Points on a hilly landscape, in no order, each with its height.
A ball rolls from a point to whichever of its 2 nearest points has the largest drop for the distance, and stops where none of them is lower. Distance is the straight distance between rows; heights are no part of it.
z941: -7,18,8,-7,-19,-6,-5,16,-17,-33,-29,1,4,0,-4,0,2,34,-6,13,5  h=6.75
z233: -3,16,53,15,4,-4,18,7,-10,-6,2,33,-17,2,-11,-21,6,-4,-13,-11,5  h=6.37
z893: 9,-4,-1,10,33,27,11,10,-4,-1,8,-4,6,10,-14,-22,-12,14,1,-6,28  h=2.33
z122: -5,3,-43,-6,18,21,-22,10,1,-7,20,-27,14,-30,8,-21,2,-8,13,-10,9  h=3.00
z294: -28,25,-27,-8,-1,-7,-17,9,3,-13,2,-34,18,-6,-8,-4,9,-12,-9,12,-5  h=3.62
z898: -25,11,-27,0,13,-4,-24,12,8,-8,22,-30,14,-29,3,-10,9,-14,10,1,-4  h=3.60
z396: -25,11,-14,-8,-3,-18,-11,-6,11,10,0,-22,16,-1,-12,8,17,-18,-19,18,-19  h=4.04
z731: -22,-13,-17,-10,-35,-35,-6,-13,4,7,-10,-5,22,21,-1,17,14,-15,-6,12,-13  h=4.71
z913: 25,-11,40,-3,-9,18,8,1,-17,1,-13,36,-23,0,13,9,-8,15,13,-21,9  h=5.70
z379: 5,35,12,-16,-18,11,2,12,-13,-27,-34,2,-6,21,-3,-9,-3,30,-12,2,9  h=6.70
z99: 35,1,18,-5,5,35,10,1,-12,3,-12,18,-20,7,18,2,-14,27,11,-18,12  h=5.61
z872: -5,19,-10,15,20,-18,0,-30,26,29,-1,-18,6,13,-13,16,10,-7,-29,24,-36  h=3.63
z764: -3,-19,-25,3,10,13,-3,18,-18,-15,-15,2,12,-2,9,-1,-4,27,27,8,24  h=1.95
z217: -9,16,8,-11,-29,-15,-4,8,-4,-15,-14,3,1,8,-10,5,10,10,-17,13,-11  h=6.83
z708: -16,-28,-28,-4,-23,-19,3,-9,6,14,5,-9,28,21,14,-1,0,-28,7,7,5  h=5.21
z808: 23,12,17,-11,6,17,-17,3,-3,-3,-10,1,-27,-22,7,39,-9,45,-3,-5,-14  h=5.27
z559: 23,17,-16,-12,-37,23,-2,10,-8,-24,-4,-6,6,-5,9,-30,6,-7,17,-14,16  h=4.78
z883: 8,1,-5,-3,-21,9,11,13,-15,-23,-25,11,9,16,2,-21,2,18,8,0,24  h=2.01
z139: 9,-15,32,22,10,12,24,4,-9,0,11,27,-7,9,-4,-33,-8,-21,10,-21,29  h=5.99
z746: -10,25,-2,3,14,3,9,-4,0,-1,-16,-11,8,31,-28,-16,-5,14,-33,17,-1  h=6.67
z80: -1,-39,18,30,29,-15,8,3,-12,12,-2,31,-13,-9,0,22,-5,10,19,9,6  h=4.03
z869: 22,15,20,-25,-49,1,-17,5,4,-31,11,-3,-11,-36,12,12,15,-10,15,-24,-6  h=2.53
z479: -19,-27,-39,17,8,14,-19,12,-19,-20,-5,-5,14,-23,10,-6,3,23,33,10,21  h=2.60
z896: -13,-25,-12,10,32,-3,-9,6,-5,15,1,-7,6,-13,-4,15,-5,9,16,15,-5  h=3.06
z263: -8,11,29,-10,-30,-14,-18,8,-1,-26,-4,8,-8,-29,6,24,15,4,0,-3,-16  h=3.56
z862: -3,3,-4,15,18,-14,10,-19,14,31,-7,-2,1,23,-14,9,-5,0,-22,22,-19  h=3.28
z597: 10,20,22,22,9,-46,8,-28,19,22,-13,13,-20,-7,-11,21,29,14,-35,31,-39  h=4.06
z148: -1,8,-20,-11,30,24,-16,11,7,3,21,-34,5,-27,2,-6,-12,2,5,-3,-2  h=2.35
z877: 7,19,48,-7,-34,-1,-13,12,-1,-30,2,10,-20,-36,12,9,16,-3,8,-24,-13  h=3.19
z948: -1,-1,14,10,3,1,30,-14,1,14,-10,10,0,34,-14,-14,-12,-2,-23,-1,4  h=4.44
z715: 16,25,26,-6,-8,16,-15,17,-9,-29,6,4,-24,-35,16,4,3,3,9,-22,0  h=3.55
z655: 3,6,12,23,34,7,26,-25,16,27,9,-10,4,24,-26,-16,-12,-9,-32,11,-11  h=1.70
z89: 3,-2,2,-7,-5,2,-23,7,-4,-17,-8,0,-18,-31,7,47,-1,35,8,2,-24  h=5.19
z461: -23,-2,-27,-2,-31,-5,9,-14,10,6,5,-17,26,31,8,-20,-6,-34,-14,7,0  h=5.67
z372: 26,-26,-6,-17,3,7,-3,-4,-4,18,-1,13,-14,-4,20,35,-15,13,20,-12,4  h=4.93
z140: -5,14,34,17,14,-6,9,10,-6,-5,-9,30,-20,-2,-9,-3,7,18,-20,6,-5  h=6.47
z366: -37,-14,-31,11,16,0,-5,8,-6,3,8,-19,36,9,-3,-18,7,1,12,13,8  h=4.05
z345: 5,30,21,11,11,1,20,-2,-7,-4,-21,7,-6,28,-25,-13,-1,25,-35,19,-9  h=6.61
z252: -43,4,11,23,9,-32,2,3,4,2,19,-5,17,1,-12,-28,12,-46,1,2,-4  h=5.49
z46: 7,11,-15,-20,-46,5,12,-14,3,-8,-13,-4,7,35,7,-13,-14,-15,-11,-2,-1  h=4.55
z7: 25,10,2,-14,20,25,-8,6,1,6,7,-4,-25,-12,7,18,-13,25,4,-7,-4  h=5.35
z759: 16,7,27,-28,-31,-6,-18,3,14,-7,26,-2,-17,-36,10,28,8,-19,2,-22,-18  h=1.38
z689: 25,-15,36,9,-1,15,22,3,-11,2,1,41,-17,2,9,-13,-7,-6,15,-28,25  h=5.82
z497: -29,-13,12,21,12,-34,13,-9,12,23,21,8,9,3,-12,-9,10,-50,4,2,-8  h=4.98
z28: 12,-18,1,-12,9,8,-20,4,-5,4,2,3,-22,-29,14,44,-9,23,22,-6,-6  h=5.08
z132: -40,-23,-35,3,4,-21,-5,-2,-9,4,-12,-14,38,11,1,6,20,6,14,23,7  h=4.43
z773: -4,3,-8,7,32,24,-7,16,-3,-12,15,-13,-1,-16,-3,-14,-4,9,9,-7,15  h=1.68
z924: 2,35,44,9,2,-5,17,-2,-10,3,-16,28,-25,15,-14,-7,8,29,-32,9,-8  h=6.54
z590: -1,-47,11,19,12,-18,15,-11,-15,24,-2,32,-1,20,1,13,-11,9,11,4,13  h=3.61
z260: -22,2,24,0,-42,-27,-11,15,-7,-41,-20,17,2,-23,0,23,23,11,0,9,-12  h=3.89
z990: 15,3,14,-23,-5,-1,-24,7,13,7,16,2,-24,-43,9,43,0,-15,7,-19,-25  h=2.28
z334: -5,-18,9,24,44,-7,11,-11,7,28,15,2,-4,2,-14,2,-6,-10,3,3,-1  h=1.59
z29: 24,18,-7,-7,-22,28,4,2,9,-14,11,-10,2,-1,0,-45,-12,-24,7,-20,12  h=4.11
z971: 0,-1,-10,-14,3,-14,-9,-2,13,10,14,-11,2,-11,2,30,1,-1,-1,2,-19  h=3.27
z486: 11,-25,23,15,20,1,21,1,-16,11,-5,34,-8,16,-1,2,-10,20,6,-2,18  h=3.18
z137: 28,0,9,-18,13,27,6,2,1,16,1,-5,-18,12,7,2,-22,12,-2,-12,5  h=5.48
z649: -25,4,-16,2,-9,-34,5,-19,12,16,-16,-12,20,24,-8,17,9,-9,-15,24,-22  h=4.38
z225: 22,-4,-27,-16,0,30,-7,3,2,-4,15,-17,1,-6,13,-20,-8,-6,18,-16,18  h=3.78
z388: 15,-5,-11,-6,-3,18,4,12,-21,-18,-33,10,0,13,10,-1,-4,42,17,3,20  h=1.20
z362: -16,-23,-19,10,25,-9,-1,2,-10,6,-4,-2,14,13,-1,-5,0,-1,10,12,11  h=3.57
z767: -4,-32,-27,-4,-31,-16,-17,-2,-2,4,13,7,17,-7,21,4,9,-28,21,-9,13  h=3.14
z411: -12,-17,7,6,-4,-30,11,-15,9,25,13,14,2,11,-3,10,-1,-39,-7,4,-6  h=4.36
z34: -9,-3,37,18,15,-11,24,7,-2,-6,12,24,-7,1,-14,-30,1,-22,-4,-9,12  h=6.21
z766: 6,2,6,6,-4,13,8,10,-9,-13,-7,13,4,7,-1,-27,2,-1,5,-15,21  h=2.73
z22: 21,11,32,-7,-5,11,-7,9,2,-1,17,15,-26,-32,15,5,-4,-9,12,-29,-3  h=3.84
z768: -4,-12,1,0,6,-29,0,-13,6,28,8,8,-3,-1,-4,26,8,-8,-5,11,-19  h=3.73
z450: 12,8,2,3,7,19,13,4,1,-7,9,-6,1,12,-3,-41,-10,-16,-3,-19,20  h=3.37
z97: 20,16,-17,-23,-47,15,2,1,2,-20,-13,-7,9,22,5,-16,2,-2,4,-7,14  h=4.99
z821: -12,31,-21,-12,18,14,-8,7,5,-5,-1,-37,9,5,-14,-20,-9,5,-24,4,-5  h=3.20
z837: -29,-13,-22,17,-5,-9,-22,20,-19,-29,-6,-2,14,-28,9,5,10,11,30,8,12  h=3.17
z912: -18,-15,-27,3,-29,-14,-31,12,-18,-38,7,-3,14,-44,13,10,17,-5,30,2,7  h=3.79
z518: 12,-8,11,9,29,24,18,2,-7,8,-12,13,-10,16,-10,-6,-14,26,-5,1,13  h=2.79
z725: 15,-22,-38,-10,-37,7,-3,-7,-2,-2,5,-2,17,5,16,-9,0,-18,19,-11,16  h=1.01
z968: -4,-5,4,-11,5,-11,-24,6,12,-3,12,-8,-16,-39,4,38,4,-1,14,-3,-20  h=2.80
z138: 35,-18,-8,-22,-14,17,-1,-3,3,7,11,1,-12,-4,22,19,-8,-9,21,-17,7  h=4.66
z959: 9,8,-2,1,31,23,12,-14,20,16,11,-22,-3,22,-20,-16,-21,-5,-27,6,-5  h=2.44
z532: 23,-7,-33,-19,-24,22,3,-11,7,6,7,-14,7,11,15,-6,-14,-17,6,-10,6  h=2.87
z359: 5,9,-1,13,11,-34,5,-19,13,26,-14,8,-7,9,-13,24,16,14,-27,32,-27  h=3.68
z36: 16,-4,-22,-17,-46,13,11,-19,21,1,5,-9,5,27,15,-14,-22,-30,-10,-11,2  h=3.90
z25: -33,3,-10,6,-15,-17,-2,2,7,-2,14,-13,21,14,-2,-24,9,-42,-11,1,-3  h=5.95
z384: -8,2,-41,-18,-9,4,-11,8,-10,-19,-7,-24,22,-3,5,-3,11,12,8,9,9  h=4.68
z389: -28,-8,-36,-12,1,-14,-14,7,-9,-9,-1,-15,19,-7,9,12,17,11,8,17,-4  h=4.74
z187: -19,-2,16,28,34,-6,16,-21,15,25,8,0,10,14,-21,-11,0,-21,-14,14,-9  h=2.56
z338: -11,16,3,34,34,-35,12,-36,27,36,-1,-8,3,5,-13,9,21,-21,-26,23,-36  h=3.99
z243: -2,-21,1,23,46,-13,0,-12,7,36,2,5,-2,-4,-9,17,0,16,6,18,-6  h=2.45
z754: 10,7,-34,-15,1,23,-3,8,-4,-17,-5,-26,11,5,6,-26,-3,9,6,-2,18  h=4.30
z129: 4,51,26,-14,-3,15,-1,12,-4,-19,-13,0,-21,8,-11,-8,-3,23,-20,-8,-2  h=6.65
z145: -2,40,39,-3,-15,4,15,0,1,-16,-11,15,-16,16,-16,-19,2,16,-37,-6,-7  h=6.60
z585: 5,26,-8,-8,15,33,5,-3,12,1,2,-30,-5,19,-13,-23,-25,10,-28,-3,0  h=2.88
z516: 26,-13,13,-11,2,9,0,1,4,15,18,11,-20,-19,15,8,-6,-22,16,-25,-3  h=4.23
z682: -2,-37,-13,-5,-11,-23,-15,-7,-1,11,9,5,7,-18,20,31,5,-15,27,1,5  h=4.00
z870: 1,-25,12,16,10,-13,15,-12,1,22,-3,17,6,25,-8,-2,-9,-4,-6,7,-1  h=4.08

Call two points neighbours if one is among the 2 nearest of the other. Go from one point of each pair to the other, from neighbour to neighbour, staying as low as possible. Name the highest point that can't be avoided.
z334, z655 => z187
z877, z655 => z389
z655, z773 => z294
z725, z877 => z682

Where does a ball stop that starts at each point below?
z731 => z773
z25 => z759
z389 => z334
